Each row is a point on a landscape with many valleys, with its height.
From any point a ball rolls to the lowest of the 5 points nearest to it. It stops when none of these is lower. Distance is the straight distance between rows; heights are no part of it.
mogob: [143 137 107  78 113 152 101 102 169  84 192 151 129 100  81]  (h 68.4)
tido: [ 83 142 145 212 160 128 136 144 158 154 142 104 176 128 149]  (h 38.7)
Benur: [129 133 127 158 175 153 138 125 142 110 153 185 147 120  67]  (h 9.5)
losoz: [183  99 126  83 113 151 157  76 137  99  98 170  37  77 133]  (h 23.8)
kegot: [130  95 168  69  83 141 149  92 110  85  94 126  89  87 127]  (h 32.8)
Suguf: [203 121 111 104 126 137 159 119 131 121 123 178  58 107  96]  (h 31.3)
supe: [182 134 111 100 132 142 142 115 138 115 145 168  88 120  91]  (h 36.3)
toz: [ 90 137 133 149 140 115 112 130 132 133 152 130 184 130 108]  (h 47.5)
nono: [105 132 124 124 123  97 105 134 116 138 138 115 165 140 131]  (h 46.9)
defif: [ 95 132 143 161 162 137 134 129 141 121 162 155 165 119  76]  (h 19.4)
Biva: [122 125 150  85  71 112 121 132 106 130 114  81  98 139 156]  (h 36.4)
ziv: [103 148 155 208 165 135 166 148 144 139 131 138 156 135 105]  (h 34.1)
Vil: [105 135 153 194 166 118 157 144 124 168 113 131 155 134 116]  (h 26.6)
mota: [ 97 142 144 217 172 123 147 146 144 165 126 112 170 135 143]  (h 19.7)
pebef: [174 120 148 108 101 112 147 137  97 135 103 126  95 135 115]  (h 31.8)
goli: [115 138 150 189 181 140 176 134 140 130 123 171 146 131  81]  (h 29.0)
ditav: [140 122  87  98 139 150 110  87 183 100 189 192 110 115  82]  (h 59.8)
bupam: [ 69 157 127 206 158 142 110 132 167 134 157  86 190 124 174]  (h 56.8)
Suz: [144 118 163  98  73 105 148 132  94 130  93  96  86 134 145]  (h 7.4)
kug: [128 122 144 170 156 121 150 137 114 145 128 159 162 127  88]  (h 3.8)
zak: [108 140  86  89 140 142  77 162 103 101 109  71 161 161 234]  (h 46.7)
Rikaz: [160 134 115 100 119 136 121 119 134 111 165 164 111 119  89]  (h 47.8)
fim: [117 125 112  82 111 139  95 154 106 115  98  58 122 172 236]  (h 47.7)
tekag: [155 137 128  79  93 145 113 108 143  89 157 136 101 104  90]  (h 56.4)
vimag: [ 82 138  96 142 147 122  87 147 119 147 128  86 185 147 186]  (h 52.4)
rig: [131 123  98 115 125 115 104 160  92 151  90  76 132 171 207]  (h 53.5)
kis: [104 118 135  94  79 127 116 139 109 128  94  61 117 161 210]  (h 56.2)
gosi: [165 113 125  78  95 159 136  74 150  88 127 154  60  71 127]  (h 34.6)
kebi: [161 125 143 115 105  89 143 155  82 154  85 123  99 149 130]  (h 37.5)
vapi: [134 128 114 132 158 147 130 116 151 111 168 183 152 111  69]  (h 40.4)
Babiv: [131 133 123 118 137 126 129 123 135 116 156 164 154 126  67]  (h 18.7)
bet: [ 85 134 124 197 181 125 119 146 132 159 109  92 177 132 182]  (h 49.0)
Fegul: [183 109  96 104 128 161 161  88 160 130 131 176  27 103 127]  (h 34.9)
vor: [169 102 138  81  93 153 148  95 130  98 102 150  56  77 127]  (h 15.5)
figov: [107 124  99 114 127 119  92 148 107 135 108  77 151 168 206]  (h 41.7)
zala: [177 123 151 101  95 128 152 116 109 111 100 139  64 104 120]  (h 25.0)
Lazeg: [125 124 158  97  69 118 125 125 115 111 127 102 113 128 116]  (h 30.2)
ferob: [106 136 135 149 143 105 135 140 118 156 139 134 162 140 109]  (h 30.1)
Pozet: [ 77 138 108 117 123 124  72 144 127 138 137  82 178 150 178]  (h 48.1)
Tugun: [132 112 139  63  81 166 121  73 152  62 141 135  88  76 123]  (h 55.8)
Mup: [185 131 128 113 125 113 145 141 108 132 116 147 102 130  90]  (h 31.1)
tobi: [106 151 168 233 157 140 179 159 152 136 135 130 150 143 110]  (h 43.9)
Seka: [110 138 130  92  92 124 109 118 134 101 166 120 148 128  96]  (h 33.4)
gesu: [128 122 111 160 160 104 123 155  92 187  90  97 132 152 175]  (h 50.1)
Gatu: [149 121 121 149 176 137 155 128 134 129 130 198 131 124  76]  (h 35.7)
bafu: [124 130 127 208 184 122 150 155 113 181  90 122 147 143 166]  (h 43.0)
gub: [138 118 137 149 152  91 147 157  98 181  96 144 131 148 113]  (h 44.0)
zuvu: [ 57 139 125 160 139 116  90 132 144 135 153  90 196 136 140]  (h 55.1)
bos: [162 125 141  90  93 131 135 118 124  98 127 129  86 104 110]  (h 35.0)
fusos: [108 135 136 100  70 107  97 129 118 124 139  78 138 144 140]  (h 1.4)
Togur: [162 130  83 100 132 156 125  93 167 108 166 187  89 121  92]  (h 50.2)
Vam: [126 123 134 165 161 101 131 151  99 183  94 124 150 146 141]  (h 39.3)
bigeg: [115 125 123 111 103 106  98 147 111 140 117  86 145 155 164]  (h 26.8)
siveg: [148 126 135 126 115  91 124 149 101 142 116 120 123 145 109]  (h 38.8)
Pibi: [166 117  72 122 160 145 130  99 183 117 156 205  85 129  94]  (h 60.2)
kibu: [107 134 116 135 142 103 101 142 116 163 109 104 157 157 160]  (h 46.5)
rok: [113 112 162  59  64 155 126  94 122  70 122  95 106  85 121]  (h 42.8)
vobi: [ 69 138 137 179 146 122 117 130 145 148 154 111 192 128 129]  (h 55.7)

Where does a ball stop that starts at each point below?
zuvu | kug
mogob | fusos
gesu | kug
kis | fusos
Suguf | vor
nono | fusos
vimag | fusos

Call two points neighbours if one is among the 5 nearest of the other. Go from one point of each pair to the other, from neighbour to neighbour, staying as low as possible. Name the highest point that can't be avoided.
kug / Suz | Seka
Benur / kug | defif
Suz / fusos | Lazeg
Suz / vor | zala
Benur / mota | Vil
